Each row is a point on a tangle of strands that fork, close into loops and nearly touch. The rows are in no order.
Two points are linked if the straight distance between their rows is under 115. Some points are linked to none.
Q_936: [  1   0   7 -29  15 -45   6 -42 -65 -40 -11  -2 -25  15  -4  26  22  22
  -5  31  -8 -21  55 -36  35 -47]
Q_719: [ 17 -10   7 -36  16  45   5  32  -8  52   4  -9  24  37 -15  20  -6  -6
 -36  10  24  13 -37  15   1  -9]
Q_194: [ 27 -19 -14  -4 -12  10  16  16  44   0 -43   1  -3 -15 -19   8  34 -13
 -15 -26  30   2  -6   7 -15  15]
Q_607: [  3  35 -20  20  59  24   1  -8  19  -2  44  19  -6  12 -32 -30  27 -36
 -52  51  19 -58  35 -33  10 -48]
Q_825: [-29 -20 -25  26  11 -21 -20 -24 -19  33  62  -2 -12  51  36  -2  -8  14
 -36  28  19 -27  65 -16 -32   1]
Q_806: [-10  33 -54  35   8  16 -32 -66  57 -48  36  11 -21  -6  -6 -86  14 -22
  22 -20  10 -21  45 -55 -22  23]
Q_23: [ -32  -26  -25   -9 -110  -39   -9   28   39    6   52   20    7   -4
   43    0   -5   10   -4  -39  -11   14   79    5   -1   38]
Q_335: [-52 -31   5 -10 -17 -15 -45 -22 -26  71  45  13  13  74  56  33 -45  13
 -18  -9 -21  -6 -18  14  -1  16]
Q_767: [-22   9   1  28  52 -19  -3 -22 -28 -38 -40   2  -9   3 -75  -9  28 -59
 -43  33 -38 -39 -24 -65  33 -71]
Q_362: [ 25  48   9  17  22 -23  14 -51 -42 -49 -44  -4 -46 -13 -40  -3   6  14
  41  10 -19   7 -25  -5  13  -3]
Q_201: [ -2   7 -11 -27   8 -52  12 -51 -48 -23 -22  10 -18   1  21  -1  36  46
  18  23  -6   6  65 -54  13 -47]
Q_181: [  3 -12  16 -21   6  -8   8 -42 -44   5 -11   7  11  53  42  62  25  36
   1  49  -7  23  21  -4  37 -10]
Q_138: [  0   3   3   9 -33 -32 -25  22  19  15  24 -12 -36 -32  -3 -15 -31   2
  -1 -50  11 -25   8  36 -36  25]
Q_859: [ 13  73 -11 -11   0 -29  27 -13 -35 -47  19  21 -46 -19 -32 -30  -4  49
  19 -10 -16 -49   6 -39  -5 -23]
Q_635: [-28 -15 -15  32 -20 -56 -40   2  35  15  36 -10 -38 -34  14 -42 -22 -10
   9 -54   7 -28  33   8 -49  26]
Q_235: [ -5  -9  -3 -14  31 -49  -2 -58 -21   9 -22 -23 -38  10  50  13   2  15
  33  29 -14 -39  33  20   3 -22]
Q_879: [-13  57  20 -21  13  39  18  33 -28  18  26  16   1  15 -53  21   0   2
 -42  67 -32 -14 -28 -20  59 -52]
Q_315: [ 26  11  -5  24  20 -19  20 -63 -16 -30 -62   1 -34 -12  -1  15  38 -19
  50  21   1  39 -29   3   4  18]
Q_880: [  0 -10   5  11  45   0 -20  -8 -25  26  -8 -33 -17  19  -9   1 -15   7
 -30  12  22 -33  12  13 -22 -19]
Q_858: [ 27   4   9  36 -18 -12   3   8  19 -38 -19  11   7 -43 -11 -11   8  50
  15 -42  27  35  32 -17 -37  16]
Q_940: [-31 -60 -42  27 -32   7 -22  10  53 -38 -72 -31   2 -39  38 -17  20 -10
  23 -41  11  -7  26  -7 -18  48]
Q_286: [ 27  38  39 -29 -29  58  12  63  16  -1  36  22  35   3 -54   7 -31  14
 -23 -37   1  23 -45  24  14  -3]
Q_692: [ 46  31  41 -31 -22  36  37  66  12   1   7  29  40 -15 -65  15 -11 -26
 -15 -13 -11  49 -77  27  25 -12]
Q_85: [  0 -68 -35  -8 -17  19   0  44  13   7 -49 -47   6 -27   1 -17  -9 -41
  -1 -39  38 -35 -15  43 -31  52]
Q_454: [-50 -22 -39  34  -8 -39 -44 -27  53   6  12 -21 -32 -27  39 -58  -4  -2
  27 -50  -4 -30  40 -21 -45  25]
Q_134: [-26 -54   4 -30 -87  16 -20   4  -8  17   9  14  29  25  80  38 -22 -29
  30 -29 -15  28 -28  70  32  86]
Q_586: [ 41  27  31 -15  44  -1  16 -27 -31   0 -19   3 -16  11 -24  35  10 -29
   4  42  -4  20 -35  36  32 -25]
Q_163: [ 27  76  21   4  20 -23  53   2 -45 -50  10  30 -20  -3 -67   4  -4  31
   1  13 -31 -23 -21 -37  17 -41]
Q_553: [ 18   1   7  35   4  19  -6  15 -20   4  30  14  20  25  -8   4  13  48
 -36   5  39  40  25 -26 -32  10]
Q_126: [ 50 -34  31 -40  -7  29  11  35 -32   0  -8 -12  44 -25  21  23   7 -24
  36 -21  45  57 -48  70  15  45]
Q_924: [ -7 -51 -42   1  -1  18  -1  25  43  32 -20 -35  -7  -7   2 -21 -16 -43
 -11 -30  29 -59 -16  30 -44  31]
Q_821: [ 25  49  33   8   0  -4  11  17 -39   0  23 -16 -20   2 -39   9 -51  42
   1  -2  -6  -2 -20  29 -17   7]
Q_762: [ 41  16  34  -1 -25  37  21  71  16 -26  30  13  35  -8 -50  -3 -25  19
 -20 -57  23  18 -11  21 -14  14]
Q_728: [ -9 -18  26   8  54 -25  19 -12 -45 -31 -49 -23  -9   4 -61  15  27 -59
 -37  59 -44 -31 -20 -31  44 -59]
Q_307: [-49 -25 -13   2 -23 -47 -28 -19  -7  60  74  17  -2  55  65  13 -20  26
 -14  -3 -12  -6  41 -17 -18   2]
Q_148: [-40 -35 -48   5  -3 -40  14 -46  33  19 -36 -27 -18 -19  80 -21  10  33
  52   5 -21 -34  44 -30 -31   6]
Q_477: [  2  42  46 -30 -41  72  -6  50  -3  11  43  15  32  23 -36  -2 -63  30
 -12 -31 -27  14 -61  30  18  21]
Q_431: [ 35 -28   3 -46  34  35  33  34 -21  53 -25 -13  37  19 -32   7  -1 -38
 -14  22  33  30 -70  13  -5 -18]
Q_51: [-14  31   4  25  54 -28 -10 -24 -26 -56 -25   6 -18  -4 -59 -36  49 -21
 -10   4 -48 -30 -33 -80  27 -54]
Q_528: [ -3 -34  17  12  54 -28  12 -25 -45 -29 -35 -21  -8  23 -17  23  38  -8
 -31  43 -11 -25  23 -38  24 -43]
Q_481: [ -9  -6 -23  27  -5   3 -16  -8  62 -56 -34 -10 -17 -30 -11 -48  64   1
  18 -48  -7   4   5 -56  -9  23]
Q_923: [  1   5  -3  13 -19 -31   3 -20  18 -14 -43   3  -2 -55  24  -4  27  53
  39 -12  17  47  48 -32 -19  -4]
Q_198: [ 24   2  14  12  33 -13  -8 -14  42 -32 -67  -5  -7 -37 -30 -14  49 -38
  23 -37 -17  20 -67   2  10   2]
Q_559: [-32 -54 -45  26 -12 -33  -7 -23  35  56  15  11  10  10  60   2 -32   4
  -2 -15  33  -7  58  -7 -63  -2]
Q_596: [ -5 -30  -5  -1 -78  -9 -21  50  30 -11  33   9  20 -15  29   5  -9  12
 -14 -52  19  16  65  27 -11  38]
Q_787: [ -4 -20  -5 -15  -3 -37  -2 -38  13  40 -12  -6  -4   4  71  36 -13  29
  31   6   9   2  30  30 -12  -4]
Q_359: [-44 -79 -17  -7 -73 -64   9  25  27  33  -4   9  17 -27 105  43 -31 -17
  35 -14 -15  18  30  44  -1  50]
Q_96: [ 33 -28   4 -28  39  33  33 -37 -12  34   2  -1   9  51  58  51 -17 -30
  27  39   4   0 -34  75  20   2]
Q_73: [  4  -2   0  17  10 -27 -12 -23  49 -51 -63  -2  -8 -37  -9 -20  69 -10
  35 -46 -26  30 -40 -39  10   6]
Q_735: [-60 -52 -25  -4 -86 -75  12  12  27  46   6   9  11 -50  91  24 -24   3
  41  -6 -25  34  59   4 -14  35]
Q_919: [-67 -62 -52  27 -28   2 -23 -11  81 -24 -49 -35  17 -47  72 -41   8  -2
  48 -40 -15  -7  60 -31 -20  33]
Q_29: [-24 -19 -45 -10  32 -35   8 -69   9  -5 -46 -24 -34  12  53 -17  19  20
  44  16 -29 -55  31 -36  -3 -24]
Q_476: [ 11  65  13  47  48  39   5  23  12 -26  15  11  -6 -31 -87 -54 -32  -6
 -24  -7   4 -25 -22 -19 -24 -36]
Q_826: [ -7  48  39 -46 -13  71 -26  24 -20  44  31   3  18  22 -27   6 -66   2
  -6  14 -23   9 -67  47  40  -8]
Q_802: [ 58 -15  29 -16  16  12  26  14 -14  -9 -23 -11  10 -31   6  19  32 -46
  32   1  26  61 -51  63   8  33]
Q_982: [  8   2   8 -45  30  32   7 -15 -11  56  10  -7   1  45  32  45 -44 -34
   3  37  -8 -29 -42  72  32 -17]
Q_682: [ 11   7  -7   8  23 -43  10 -44   8 -21 -44  14 -10 -15   1  -8  51  32
  17  -7   1  23  26 -53  -3 -37]
Q_782: [-14  -4  19 -35   2   6  -7 -43 -41  14  13   1   3  75  32  55   1  20
 -16  39 -27 -15   9   3  52 -19]
Q_400: [ 26 -32  20 -25 -25   5 -16  12 -25   8  -7  -6  27 -32  58  36 -18  -7
  39 -25  43  42 -12  79  -2  54]
Q_508: [  3 -23  10 -16 -24 -22 -20 -11  -7  34  -2  -6   1 -14  65  42 -23  13
  33 -14  22  27   4  62 -14  33]
Q_715: [-16 -36 -35  29 -25  16 -27  19  62 -47 -34 -28 -12 -26   1 -44  31 -19
   2 -51  13 -17  30  -8 -19  45]
Q_272: [-62 -39 -52  25  -8 -19 -24 -42  68   1 -14 -29  -5 -33  72 -57   8  10
  51 -29 -17 -19  59 -47 -38  15]
Q_711: [ -9 -50 -39  26  51  40 -13  -1  52  16 -26 -32   7   7   8 -40   2 -30
  -8 -29  33 -46 -14  -5 -46  15]
Q_158: [ 26  35  44   8  44  -5  35  36 -48 -12 -23   1   6 -13 -91 -11 -28 -22
 -10  58 -42  36 -70  -1   7 -53]
Q_42: [ 35   1  13  46  11  -2   6  16  -7 -22  -8  21  22 -10 -32  -3  17  39
 -20 -25  40  45   6 -31 -45   1]
Q_302: [ 17 -20  17  -1 -57   1  11  41   6 -18  -9   5  23 -20  29  34  41  43
   3  -7  18  53  16  -1   5  48]
Q_573: [ 36  47  21  33  10  31  19  40  31 -30  30  18   6 -28 -71 -32 -31   9
 -19 -40  23 -10  -5   3 -32  -5]
Q_827: [  5  40 -18  -6  16  14   2  -3   5   8  66  28  -7  37 -11 -10  31   2
 -50  38  17 -33  42 -42  10 -31]
Q_74: [  2  25   2 -11 -47 -23   1 -12 -32   8  26   2 -19  14  28  27   2  66
  14   8  -5  19  14  -5  -4  32]
Q_935: [  0 -16  17  -1 -59 -21 -27  56   6   6  49  -5   3 -21  15   4 -28  20
  -8 -61  10   5  15  48 -18  45]
Q_640: [ 12   0  10 -38 -40  38   2  24   1  41  15 -10   5  27  -1  29 -13   7
 -18  -5  11  10 -39  34   6  37]
Q_557: [  1 -21   2 -40 -77  26  -2  11  -3  24  10   2   8  32  32  40 -17 -21
   8 -17  -6  24 -38  64  26  70]
Q_652: [ -6 -82 -37  -3 -44   6  -5  66 -14  -9 -46 -27  35 -29  22  -3  -6 -30
  -5 -39  58 -15  20  43 -16  58]
Q_713: [ -7   2 -15  38   2   5 -24  -1 -23  24  74   0  -2  44   5 -15 -14  15
 -40  23  33  -1  43  -9 -43  24]
Q_612: [ 30  49  24 -11  13 -21   7 -32 -40 -14   0  -6 -44  -5 -15  21  -5  15
  23  23 -10  -1 -12  31  16  -7]
Q_304: [ -3 -86 -22 -14 -41  16  -4  61   2  11 -26  -4  63 -21  72  32   0  -2
   5 -23  60  -3  18  27 -16  50]
Q_733: [ 23  45  31  33  34  -4  49  33 -48 -31   3   6   2   6 -98  -7 -21  15
 -28  31 -28   7 -29 -31  -7 -44]
Q_736: [  0  61 -29   5  20 -10  -4 -34  -4 -59   6  25 -39 -17 -37 -63  24  24
  17 -23 -14 -40  16 -76  -6 -27]
Q_975: [-41 -33 -36 -21 -74 -52  14  -3  45  38  26   2   4 -24  71  -1   0  13
  27 -16 -10   9  79 -10 -19  14]
Q_913: [-39  -6  21 -24  -4  24 -44 -25 -33  44  33   0  11  86  27  33 -28  17
 -30  12 -29 -29  -9  11  29  -7]
Q_47: [ -5  34 -40   8  22 -15 -17 -56  20 -28  21  17 -31  -6  -4 -71  24   4
  10  -3  11 -33  66 -60 -17 -29]
Q_674: [ 16  43  54 -12  34  14  32  38 -59  -9   0  11  16 -10 -73   9 -47 -41
  -3  90 -51  53 -63  18  44 -65]
Q_411: [-11  47  39 -22   7  45  17  26 -51   2   9  19  21  13 -72  30 -48 -19
 -32  81 -45  23 -44   2  74 -66]
Q_558: [ -7  46  11 -19   7  23   4  12 -32  -3  54  21  -5  45 -34  15  17  16
 -51  44 -20 -27  13 -48  45 -45]
Q_893: [ 44  47  43 -32   9  30  26   7 -10  12   5  26  10   6 -37  32  -5 -27
   0  27 -14  51 -71  39  42 -13]
Q_862: [-16   5 -33  36  44  30 -38 -27  40   2   1 -16 -22   4 -22 -51  -7 -28
 -16 -17  23 -48   4 -17 -37  -1]
Q_218: [-27  30  28 -48   9  62 -23  12 -22  62  28  -7  11  34   3  19 -56 -20
 -14  49 -37 -19 -57  51  58 -25]
Q_909: [ -3  78   7  60  56  37  29  35   3 -34  34  30  11 -41 -97 -52 -26 -16
 -31  35 -12 -23 -18 -36   0 -63]
Q_386: [-11  38 -36  42  46  42 -41 -35  56 -37  18   2 -17  -1 -39 -69  17 -34
  -8 -13  11 -35  -2 -52  -7   1]
Q_727: [ 28 -20  10 -22 -24  -4  27  -3  21  -5 -24  10  12 -10  58  50  53   7
  28  16  11  51  -6  25  23  37]
Q_364: [ -1  19   2   9  67  37  11  38  12  24  19  -2   7   1 -51 -23  18 -39
 -62  56   4 -29  -9 -25   6 -60]
Q_470: [ 28   0  21 -24  -2  10  14 -26 -16  11  -5  19  15  38  38  54  44  17
   9  29  -8  58 -27  12  40  12]
Q_313: [ 21   1  25  32  72  -7 -11  -1 -15  -7 -46  -7   8  -7 -64 -21  21 -20
 -24  -3   2  14 -39 -20 -15 -43]

How many points has the smallest loop of links through each point below? Write - if it is on no loop.
Q_528 -> -
Q_879 -> -
Q_935 -> -

A tip is a point with one link. Name the tips that can be reached along the links from each point below, in the order of the rows.
Q_692 -> Q_315, Q_821, Q_96, Q_909
Q_727 -> Q_51, Q_302
Q_919 -> Q_198, Q_359, Q_802
Q_640 -> Q_134, Q_431
Q_733 -> Q_304, Q_364

Name the points in between on the shortest way along the links from the first point to the second, in order.
Q_940 / Q_787 -> Q_919 Q_272 Q_148 Q_29 Q_235
Q_476 / Q_982 -> Q_573 Q_762 Q_286 Q_477 Q_826 Q_218
Q_711 / Q_674 -> Q_862 Q_386 Q_806 Q_47 Q_736 Q_859 Q_163 Q_733 Q_158
Q_272 / Q_735 -> Q_454 Q_635 Q_138 Q_935 Q_596 Q_23 Q_975
